A landscape with many valleys, sampled at points; each row gives a point and its height.
From any point a ball rolls to the lowest of the 2 points nearest to it. It stops when none of these is lower. Distance is the straight distance between rows; heights are no part of it.
bal: [109 163 111  95 174 136 127 120  98 123 207 152  68 136  88  97 129  56
 148 120 110 140 154 121 145 153]  height 806
ragik: [104 117 109  78 111 114 114  81 117 115  97  96 156 157 160  79 103  97
 101 106 112 165 155  92  99 123]  height 702
pom: [166 111  91 153 156 154 124 128 127 119 148 188 103 164 142  78 142 156
 125 133 109 109 123 134 112 112]  height 694
bef: [137 169 108  98 142  97 118 154 160 131 143 146 108  94 131 106 110  99
 150 113  81 124 176  92 123 151]  height 773
ronu: [125 118 156  92 103 153 129  61  98  67 120 116 151 165 192 119 128 120
  75 164 124 111  72 103 151 152]  height 425
romu: [151 186 166 125 166 109 159 143 130 132 173 140 153 102 101 154 101 127
 189 100 128 154 119  66 161 142]  height 698
tor: [114 140 133 119 125 208 147 179 116 111 173 161  80 180 108 146 114 143
 120 151  88  79  98 164 173 101]  height 524
Sib: [139  81  76 122 124 122 100  96 128 127  65 118 125 131 157 123 143  93
  91 149 137 126 181 151 104 133]  height 544
Ded: [121  92  92 106 101 158 121 144 125 103  93 148 101 137 157 115 144 133
 103 123  80 114 162 166 120 145]  height 599
dil: [ 86 100 146 104  47 106 114 160 164 129 103  90 183  89 148 160  85 121
 134  75  99 145 127 125 153 103]  height 451
depo: [167 142 159 103 142  94 133 134 140 117 110 150 108 122 152 112 135 162
 131 144  81 117 129 103 117 139]  height 763
fab: [137 106 119 155 135 177 109 100  98  97 154 159  83 177 133 158 158 116
 122 177 153  75  56 130 166 138]  height 427
fube: [148  93 127 145 136  82 112 119 101 100  71 160  92 120 145 170 191 149
  95 225 164 103 116 153 115 131]  height 444
bibu: [ 71 116  82 108 105 139 111 103  89  96 120 125 117 166 157  85 108  97
 107  93  75 133 143 102 126 139]  height 726
vidob: [ 94 148  70 183 103 169 129 221 103 144 175 153 104 133  69 140 113 116
 183  80 120 110 112 159 160 116]  height 356
Kanem: [186 129 140 119 176 153 134 122 155 132 142 180  80 157 138  77 165 136
 106 184 101  97 120 137 100 122]  height 661
vopal: [109 128 124 159 108  92 134 179 132 151  87  92 145  69 138 191 108 193
 171  91 137 132 130 114 140 156]  height 801
kag: [129 118 112 168 160 111 142 108 176 163 138 127 191 112  95 140  98 132
 144 113 171 131  66  83 138 111]  height 647
mafe: [135 120 149  66  56 140 132 175 153 101  80 112 137 136 181 105 125 179
 100 122  71 135 165 159 133 127]  height 509
Voda: [134 127 141  67 125  91 107  67 125 103 128 126 133 104 186 109 116  73
 115 177 108 133 146  81 120 135]  height 402
pege: [143 159 136 155 153  87 138 166 112 156  86 121  79 118  61 148 188 152
 149 154 135 147 186 173 108 138]  height 325
kanu: [142  96 117  83  99 162 124 110 139 106 132 134 135 141 173 115 133 100
  91 135 108 116 149 149 136 130]  height 629
zelob: [116 114  84 110 118 117 118 179 170 119 136 154 130 110 140  90  94  97
 142 109  58 127 168 117 122 127]  height 759
rifod: [173 111 161  78  85 110 136 134 166 112  91 124 147 130 181 114 119 187
  98 154 119 129 154 142 129 127]  height 545
Zona: [118 126 132  47 106 169 128  98 110 106 171 129 135 146 150  69 128  93
  60 152 105 122 150 164 136 148]  height 665
zuk: [128 104 116 162 121 165 115 134 121 125 151 134 129 163 123 124 119 106
 128 108 155 127  89 128 139 119]  height 267
Kage: [ 98 184 121 154 135  84 196 135 191 181 123 132 177  92 133 118  91 185
 170 126  84 161  98  75 135 126]  height 743
vis: [165 154 109 133 156  92 130 143 176 144 118 175  88  78 165 112 140 159
 135 163  84 111 139 100 106 134]  height 744
babuf: [126 148 125 131 146 149 118 146  98 144 172 105 109 120  70 155 132  91
 168 102 161 142 170 157 126 144]  height 771
Kofep: [129 123 136 131 123 106 126 114  94 128  80  99 114 167 130 105 167 159
 101 139 153 170 145 171  97 127]  height 202
rafam: [125 148 191  87 101 147 141 129  90  92 161 107 127 135 120 179 128 125
 147 121 106 136 109 132 169 146]  height 728
ret: [120  77 125 132 118 139 119  51 107  76  88 127 134 167 180 117 124 128
  84 135 156 124  75  87 117 113]  height 535
seka: [129 169 170 138 149  87 181 119 155 153 111 135 202 107 133 121  76 187
 163 103 122 166  89  61 145 129]  height 724
tid: [126 146 159 120 127 102 147 116 161 136 106 101 185 127 127 100  80 149
 129  88 116 159 124  92 124 118]  height 703
Tomi: [ 94 153  85 160 104  84 175 162 207 182 108 138 167  74 125 144  92 152
 170 121  91 125 106 102 147 122]  height 762
pok: [150 100 154 178 171 134 128  76 160 152 147 128 184 127 110 119 107 123
 110 109 203 145 102 105 109 102]  height 607
pamef: [172 102 196  57 115 157 140 106 149 132 171 122 158 110 159 143 125  85
  92 158 157  98 118 159 143 136]  height 637
vop: [101 108 117 141 139 171 116 121 136 140 167 117 153 137  93 138 105  46
 138  65 161 137 112 105 148 113]  height 353
Vozi: [135 101 126 139 138 136  95  92  94  90 113 143  73 148 146 159 183 128
 113 195 150  94  98 155 136 130]  height 499
Ver: [137 181 152  89 171 109 121 111  99 121 194 127 120 106  98 168 142  51
 174 161 149 136 136 126 149 146]  height 805
rizo: [147 166 149 140 182  92 133 113 108 132 113 143 108 135 112  84 162 155
 144 135 125 170 142  80 101 134]  height 827
Zekad: [101 147  80 129 165 158 115 121  67 114 179 157  46 150  79 112 158  98
 151 139 119 102 133 118 138 148]  height 823
Tuka: [ 96 130  94 196 133 126 105 132  59 130 101 111  86 146  89 161 187 119
 137 123 173 140 144 178 104 147]  height 429
nazo: [108 144  61 196 115 178 143 198 155 166 148 169 109 119 105 113 138 135
 160  96 123 115 123 163 139 127]  height 293
loz: [103 120 120 169 117 127 126 129 114 135  91  97 144 139 111 149 121 169
 141  65 147 151 122 118 129 140]  height 834
laga: [144 154 162  96 140 113 128  86  98 101 123 131 109 163 163 123 150 157
 118 174 101 131 110 112 137 117]  height 787
nas: [ 84 115  69 109 104 139 102 159 121 104 140 157 102 143 138  83 105  67
 116  95  83 134 181 131 127 104]  height 745
dunog: [135 166 123 172 173 125 135 131 124 163 142 125 160 101 100 133  92 131
 172 101 151 143  99  59 152 132]  height 676
Kopa: [131 130  66 139 126 156 126 155  96 128 106 166  34 142 111 118 173 162
 145 143  92  96 159 164 107 140]  height 424
danum: [112  88  68 104  85 138 117 114  81 123  57 124  93 149 168 144 163 131
  92 135 111 119 171 187 101 148]  height 575
Gasob: [140 142 163 159 131  77 145 119 120 146  72 112 140 140 122 114 149 209
 117 138 166 177 153 158  81 118]  height 277
mok: [106  78 104 132 105 125 108  62 124 114  84  93 152 150 148 136 120 108
  87  76 152 108  99  87 117 119]  height 600
paseb: [109 135 142  65 102 118 125  71  94  62 113 117 129 132 206 116 104 106
 111 154  96 134  99  70 152 153]  height 313
bigof: [124 141 108 114 133 181 142 159 115 109 134 164  42 159 123 126 145 156
 115 148  63  68 138 166 141 128]  height 469
Fure: [169 150 168  89 166 188 148 126 147 125 183 158 100 159 108  74 122 129
 102 173  86 106 116 147 119 102]  height 620
Kuviv: [ 86 131  62 148 119 120 103  94  62 118  86  88  96 146 104 148 154  87
 129 110 149 146 150 131 113 144]  height 472
til: [129 102 152 111 128 111 119  62 120 123 117  89 177 144 116 113  97  77
  88  78 173 136 106  86 115 107]  height 642
Loziz: [ 90  88  68 164  70 136 103 156 171 138  83 125 155  91 138 162  97 122
 114  95 113  86 105 148 135 110]  height 365
sed: [158  93 167 144 148  73 122  91 169  93 112 109 190  86 175 141  77 166
  86 162 163 117 104  74 112 114]  height 411
nase: [152 136  94 173 158 114 144 139 156 159 120 167 121 116 152  80 129 143
 134 128 106 135 128 110 104 126]  height 722
zof: [132 148 105 140 114  90 129 158 113 137  57 127  66 110 117 118 175 165
 141 137 104 127 200 168  77 148]  height 370
Bapo: [125 165 144  99 159 194 156 149 107 128 217 138  92 170  84 101 115 133
 118 151  86 106 119 160 148 112]  height 576
kone: [115 154 170  60  93 170 127 102  96 102 169 121 123 131 151 123 145 119
 111 135  99 110 111 156 152 151]  height 701
Votu: [129 144 117 178 129  90 120 143 117 154  65 125  96 116 134 132 161 203
 145 128 146 145 141 140  91 142]  height 338
gebe: [108 113 110 134 134 109 102  99 100 115 101  83 132 127 138 151 150  87
 119 123 162 138 165 147 103 140]  height 508
nez: [168  91 166 130 157  93 125 100 197 148 148 125 196  85 153 117  87 140
 100 161 175 122 147 110  93 115]  height 500
voto: [124 140 128 126 144 100 116  73 139 122 134 124 164 155 135  86 103 100
 114  94 136 160 138  70 117 100]  height 675
nelom: [163  95 168  68 110 108 127 125 170 134 119  97 168 103 166 131 122 115
 104 167 155 113 153 153 117 130]  height 588
Likuz: [ 88 153  96 175 101 158 142 189 125 181 179 137 158 122  69 151  97 119
 193  73 144 143  91 128 176 102]  height 416
Pagob: [120 103 161 147 106 113 128 162 135 160 102  73 137  98 124 167 117 184
 135  88 168 152 149 143 119 141]  height 817
ved: [130 124 115 164 137 193 118 137 110  95 182 168 114 178 118 145 111 118
 139 138 140 100  40 103 171 112]  height 319
laku: [104 106  86 185  98 125 144 167 181 177  84 121 154 102 138 131 100 156
 118  95 127 121 107 158 115 118]  height 304
kirop: [ 93 117  85 208 117 151 164 180 188 201 139 144 150 111 115 106 137 126
 141  98 121 126 121 190 117 118]  height 220
disa: [157 104 185 122 139  57 124 112 143  93  92 123 152 101 168 138 127 182
  97 189 145 132 124 113  96 118]  height 312
karu: [129 163 124 107 169 107 126 137 113 122 187 149 104 101 106 143 113  63
 172 127 109 138 178 102 129 148]  height 789
Tanu: [115 127 151  86  59 118 142 200 165 125 103 118 151 117 151 130 109 150
 143  93  75 139 151 154 148 107]  height 482
Mavit: [126 142  91 165 135 137 110 161  95 125 113 136  73 130 104 160 168 142
 168 124 126 113 150 162 118 143]  height 382
sudis: [136 174 206  95 139 120 151 153 107 129 151 115 143 106 113 189 111 161
 156 118 126 125 111 100 164 148]  height 721
bek: [ 89  83 114 129  59 142 111 168 146 118  85  91 150  77 125 193 104 116
 119  77 131 115 137 119 152 115]  height 414
mumi: [ 91 113 109 152 100 150 122 160 144 171 185 113 181 105  57 148  98  60
 157  52 154 150  96 111 155 110]  height 404
butu: [178 118 162  97 147 163 111  97 152 117 186 133 154 157 138 112 134  98
 118 155 147 113 109 135 132 113]  height 686
sab: [146 170 167 140 165 108 131 105  86 114 132 130 111 154  96 126 166 173
 137 166 128 146 101 127 123 125]  height 809
dut: [142 168 139 131 173 136 105 126  91 138 189 120 106 110  67 159 168  68
 151 171 169 135 142 175 156 146]  height 788
darib: [ 93 127 107 154  95 112 129 150 165 159 102 103 159  91 116 171  90 146
 166 104 135 120  78  97 159 130]  height 783
mimuf: [151 118 166 108 153 163 148 131 118 153 205 109 134 137  85 130 133  86
 150  99 179 147 162 165 119 124]  height 754
zake: [139 140 159 142 138 111 124 135  84 143 101 103 104 155  67 126 210 136
 108 148 149 164 165 195 111 130]  height 274
zoso: [171  93 159 130 163 122 124  80 184 151 136 112 190 121 132  83 111  94
  88 121 177 147 137 111  89 102]  height 559
piz: [157 118 190 140 149 170 127 109 129 138 201 121 164 150 105 136 139 108
 142 133 207 128 100 146 139 122]  height 725
Dadi: [160 115 169 138 143  73 129 132 118 105  70 138 109 107 154 158 160 212
 110 219 161  98 118 134 105 124]  height 387

Where does a ball stop that starts at each point below?
sudis -> disa
rafam -> Mavit
sab -> Mavit
Ver -> kirop
rizo -> Mavit
nelom -> kirop
